Points, in no order, along strands that fork, close into loops and pass close to each other.
Two points are linked if the straight distance between their rows is under 29.2. Some points are linked to none.
q_705: [-22   6   4   4  -3  22  -4   1  -4  -5   1  16   1  -6  -3  12  20  -5
 -20   7]
q_581: [-28  -7  -6  -3   3   8 -12 -10   3  -3  -3  10   1   2 -19   1 -11  -8
   6 -15]
q_759: [ 10  -1 -11 -15   0  11   2  -9  -2   1  -7  10 -12  -8   4  -9   2  -1
 -13   3]
q_466: [ 16  -4 -18 -15   1 -18  -5   3  -1  14   4  -7  -2   3   6 -12 -14   5
  17 -19]
q_882: [ 17  -6   9  14 -12  -5  17   1 -10   7  -2   4 -12   6  -2  28   8 -11
 -10  19]
q_634: [ -1  -2  13   2  -6   4  -7  -6 -10  -4  -9   8   3  -4   8 -10 -12   1
 -13   9]
q_904: [-21  -6  23  14   0  -7  -7   6  -7  -7   7   2   8   9  -8   3  -3  -2
   9  -6]
q_688: [-30 -12   0   0   5   8 -13 -23  -2  -1  -6  17  -7   2 -24   7 -16 -10
   7 -12]
q_254: [-14 -12 -26 -17  -8  12  -6 -19  -4  10  -8  18  -8  -8  -9   7  -6  -6
 -13  -3]
q_496: [ 17   5   9  -3   5   8   2 -10   2  -9 -14   5  -7 -11   7 -18  -9   1
 -11   9]
q_26: [  2   9 -29  -8  16  24   3 -12  25 -16  -6  -8  -2 -11  -8 -22   0  13
  -6  -2]
q_811: [ -6  10  -6  10  10  22  11  -3  18 -21  -2  -3   1  -7  -9  -2  12   3
 -16  12]
q_857: [-15   4   0 -12  -4  11  -9   1  -6  -2   1   2  13  -7  13 -10  12  12
  -9   3]
q_936: [-15   8  22   3  -7  13  -5   5 -13  -3   0   4  15 -11  19   0  20   9
 -17  15]
q_319: [ 21   9  36   5  -5  -3  12   2  -3  -9 -13 -10   3  -9  20  -8  -2   6
   2  12]
q_694: [ 22 -13  15  -4 -11 -19   5  -3 -18  17   0   9 -11  -2  12  -1  -8   6
   0   2]
q_779: [-17 -11  17  16   3  -6  -6 -10  -3  -4   1  11  -7   8 -22   1 -24 -11
   5  -7]
q_567: [ 24   9   6  -9   5  13   6 -10   5  -4 -19  16 -14 -17   7 -23 -11   1
 -11   9]
q_99: [ 17   3  -8 -14   2  17   3 -17   1  -1 -18  19 -19 -14   2 -13  -9  -5
 -19   7]
q_994: [ -9   6  15   1  -5  17  -9  -3 -13   0  -8  12   4 -13  17   0   9   4
 -23  17]
q_487: [ -1   9 -30  -5   9 -11  -8   4  16  -1   9 -17  12   8  -5  -3 -10  -4
  10 -20]
q_778: [-25 -10  15  11   6   5 -12 -20  -8  -4  -2  16 -12   7 -22  10 -16 -12
   2  -7]
q_949: [-28   0 -19 -13  -5  11 -14   2  -2   8   6   6  10  -3  -2   7  11   2
  -1 -13]
q_666: [-32   3  -3   1  11  20  -9  -3   3  -9   4   7  -4   6 -20  15  18  -9
   0  -8]
q_571: [  9  -4 -36 -12  -2  -5   5   3  -3  19   9   1 -13   8  -6  19  11  -6
   0  -3]
q_533: [  4  16  16   7   8  19  13   0   5 -14  -6 -11   8 -17  12  -4  17  16
 -10  19]
q_313: [-23  -4 -19 -14 -10   3  -9   5 -12  21  14   8   4  -1   3  18  18   4
  -3  -9]
q_649: [-18   7  16   4  -2  11  -1   9  -2  -9   4   0  17  -5   9  -1  19   9
  -9   9]
q_314: [-27   8 -10   4  16  24  -4  -1  16 -17   3   5  -2   3 -24  10  19  -5
  -5  -4]
q_232: [-16   1  -5  10  12   2  -6   1  19 -17   2  -7   2   9 -23  -6 -13 -10
  10 -11]
q_946: [-15  10   3  -2   4  11   1  11   5  -9   7 -12  20  -6  13  -6  25  18
  -2   6]
q_924: [-16 -13   5   4  -7 -16  -7   3  -8  18  15   5   2   8  -6   9 -10   3
   9  -8]
q_825: [ 15  15   7   7   8  16  21  -2  12 -16  -9 -11  -2 -10   3  -1  15   8
  -7  18]
q_657: [  7   3  -3  -8   3   9   6  -1   2  -5  -3  -1  -3  -7   8  -7  11   3
 -10   7]
q_460: [-27   1  -6   0   9   3 -14   3   7  -4   6  -1   7   7 -15   3  -4  -5
  12 -18]
q_283: [ 12   1 -16 -25  -2   7   5   4  -4  13   2  10  -9  -8  11  -5  18   6
  -3  -4]
q_139: [ -4 -12 -11 -10 -13 -13  -3   5 -16  30  16   6  -5   3   6  18  11   8
  -2  -1]
q_783: [-19   1 -15  -2   5  -6 -12   6   5   5  11  -5  12   7  -9   5  -8  -3
  13 -21]
q_812: [  7  11   9   0   3  20   9  -1  -1  -4  -7   3  -4 -15  12   6  19   3
 -20  21]
q_795: [-33   3 -23 -15   1   6 -21  -3   1  11   4   6  19  -3  -4   8   2   1
  10 -25]
q_729: [  0   8   0  -4   5   6   8   9   7  -9   3 -14  12  -5  12  -6  21  15
   2   7]
q_202: [ 18 -10  -9   6  -1 -24   4   0   6   0   4 -15  -8  11  -7  -6 -21  -7
  16  -4]
q_377: [ 17  11   4   2   3  14  18   0   4  -7  -7   0 -10  -9   6   9  19  -1
 -14  20]
q_709: [ 31  -4  24  -4 -11 -17  14   4  -8   4  -7   1  -6  -6  15 -12  -9   4
  10  -1]
q_765: [-23  10  -9   7  13  29   1  -3  18 -19   1   4   3  -5 -18   0  14   2
 -13   2]
q_805: [  7  -4  14   4  -8  -1   3   1 -11   0  -3   4  -1  -3  11   3   2  -1
 -12  10]
q_544: [ 22   1  -8  -7   6 -11   2   1  16  -9  -4 -14  -3  -1   0 -27 -15   3
  16  -9]
q_921: [ 20  -1 -14   9  -2 -24   7   8  10   3   7 -21   0  16  -7   6  -9  -7
  23  -4]
q_735: [-22  -4  15  13   5  -2  -6   2  -6  -5   9   4   0  12 -16  12   4  -7
   9  -7]
q_560: [ 10  -6  -4  -9  -2 -15  -2   5  -4   7   3  -9   2   3   9 -11  -8   6
  11  -8]
q_615: [ 25  -8  16  -3  -7 -12   4  -5 -13   7  -8   8  -9  -4  11 -12 -14   2
  -1   2]
q_673: [-22   4  -5   5   8   5  -5  10   9  -9   8  -4   9   8 -11   5   9  -2
   6  -8]
q_698: [ 13   3 -23 -11   7  -1   4   3  14  -2   1 -10  -5   2  -1  -8   3  -1
   6  -7]
q_53: [ 16   2 -28 -11  -3  -2  11   9  -3  16   7   0  -9   8   2  19  27  -3
   3   3]
q_486: [ -2  -5  15  17  -4   4  -3  -5  -6  -3  -8  13  -8  -1  -7   6 -16 -13
 -16   8]
q_13: [ -7   8  11   9  -1  20   4   3  -2  -7  -3   7   1  -9   6  12  18  -2
 -24  19]
q_939: [-26   0 -22 -10   4  -5 -18  -5   3  13   7   2  16   1  -7   7 -12  -2
  16 -30]
q_129: [ 16   3  33   2  -4  -4  -1  -2 -12  -6 -14   0   6  -9  22 -19 -13   9
  -2  10]
q_860: [  9 -14  18   4 -13 -19   2   3 -17  11   5   0   1   3  10   5  -4   7
   0   5]
q_337: [  6   2   7  -1   2   4   1  -4   3 -12  -7  -3   2  -5   7 -16  -4   3
  -8   8]
q_617: [ 19  -3   9  -7   0 -12   1  -2   3  -6  -7  -7   1  -3   9 -29 -16   6
  12  -5]
q_838: [  4   4 -25 -11   7 -12 -10  -1  12   1   3 -15   7   4   0 -15 -18   0
  13 -20]
q_777: [  2  11 -37  -2   8 -14  -1   5  12   7  15 -13  12  13  -7  12   0  -8
  12 -19]
q_72: [-32   3   2   1   3  23 -10  -7   0  -9  -1  16  -1  -3 -15   9  14  -8
 -10  -4]
q_562: [-12 -11   4   4  -5 -25 -10   6  -4  18  16  -5   9  10  -2   2 -19   6
  17 -13]
q_928: [  5  16  15   4   9  25   6  -4   0  -8 -12   1   2 -22  15  -5  13  12
 -19  22]
q_854: [  2  -6  20  26  -4   1   4   0  -5  -2  -6  12 -13   1 -11  20 -11 -17
 -15  13]
q_207: [-15  -8   6   5  -2 -16 -12   5  -2   4   8  -5  13   8  -3  -8 -21   4
  15 -14]
q_736: [ 27  14 -20  -2  -1  -7  16  11  14   7   3 -21   7  18   0  15  25  -2
  23   0]
q_932: [ 12  -8  16  22 -10  -6  10  -1  -9   5  -3   8 -14   3  -6  25  -6 -13
 -15  17]
q_914: [-12  -7   6  17   7  -4  -3  -5  11 -15   0   0  -5  11 -25  -5 -22 -16
   9  -8]
q_989: [ -2   0  20  14  -5  11  -8  -2  -9  -2 -14  13  -2  -7   4   2 -12  -6
 -21  15]
q_999: [ 18   2 -18 -12   7 -15  -6   2  12   1   0 -13   1   2   3 -23 -17   3
  18 -18]
q_802: [  8 -15 -10  -5  -9 -18   4   1 -11  24  12   3 -11   7   0  14  -1   3
   0   0]
q_831: [ 26   7 -25  -6  -3  -5  19  11   6  14   4 -10  -2  15  -1  19  29  -5
  15   3]
q_912: [ -3  -4 -19 -18  -9   0  -4   5 -14  19  11   4  -2  -2  11  10  20   7
  -4  -4]
q_83: [-18  -9  19   7  -6 -10 -11   1 -10   1   4   5  12   5  -3  -8 -16   4
   6  -7]
q_674: [ 16   2  21  -6  -1  -6   5   1  -2  -6  -9  -4   6  -7  17 -24  -5  10
   6   3]
q_899: [-25  -9   7   5  -2  -6  -8   3  -8  10  14   7   1   9 -11  14   2  -2
   9 -10]
q_964: [  1   4  20   7  -5  20  -9  -2 -13   3 -18  13  -6 -15  15   3  -2  -1
 -26  24]
q_481: [ 19  -7  16   3  -4 -12  -1 -11  -6  -6 -12   2  -6  -2   6 -21 -28   0
   0   4]
q_9: [ 8  4 -4 -4  2  2 11  7  5 -6  1 -9  1  0  7  0 17  5  0  7]
q_973: [-17   7   0  15  13   4  -1   9  20 -20   4 -10   8  11 -19   0   5  -4
  11  -6]
q_374: [ 16  11  -7   1  -1  -8  13  13  12  -2   3 -25  11  12   5   7  19   5
  20   3]
q_651: [28  2 25  2 -8 -9 15  3 -6 -3 -9 -4 -7 -5 14 -1 -1  0  3  9]
q_327: [ 13   5 -29   3   4 -17   5   8  11   7  10 -15   4  16  -7  11   1  -8
  15  -8]
q_161: [ 13 -13   1   0  -4 -17  -3  -9  -1   0  -4  -3  -7   4  -3 -19 -31  -1
   6  -4]
q_746: [ 20  -9  -7  -1   1 -20  -1  -4   9  -5  -2 -12  -8   5  -5 -21 -28  -4
  15  -8]
q_121: [ 12  -5  10   5 -10  -6  12   3 -13   3   1   2  -5   1   8  14  10  -3
  -7  13]
q_852: [ 18 -11 -25  -6  -5 -15  10   0  -3  23   9   2 -20   9  -7  17   1  -6
   3   0]
q_843: [  1   0  26   9  -4  -5   2   5  -3 -13  -4  -9  12  -1  13  -9  -3   5
  -2   9]
q_785: [  3  -9   6   1  -7 -14   0   5  -9   5   5  -6   5   5   7  -3  -4   4
   4  -1]

A piece is two or more points that can be reached from each other along the links. Count, over all rows, the pieces, the separate loops (a circle has one, a figure eight two, a Y none), the forks (points with three links) and the tips (points with one).
pieces => 5
loops => 9
forks => 10
tips => 2

How many points has the smallest loop of links through each point below? Write none if it is on no loop.
q_207 => 7
q_673 => 9
q_129 => 11
q_999 => 9
q_936 => 11
q_567 => 6
q_377 => 5
q_854 => 8
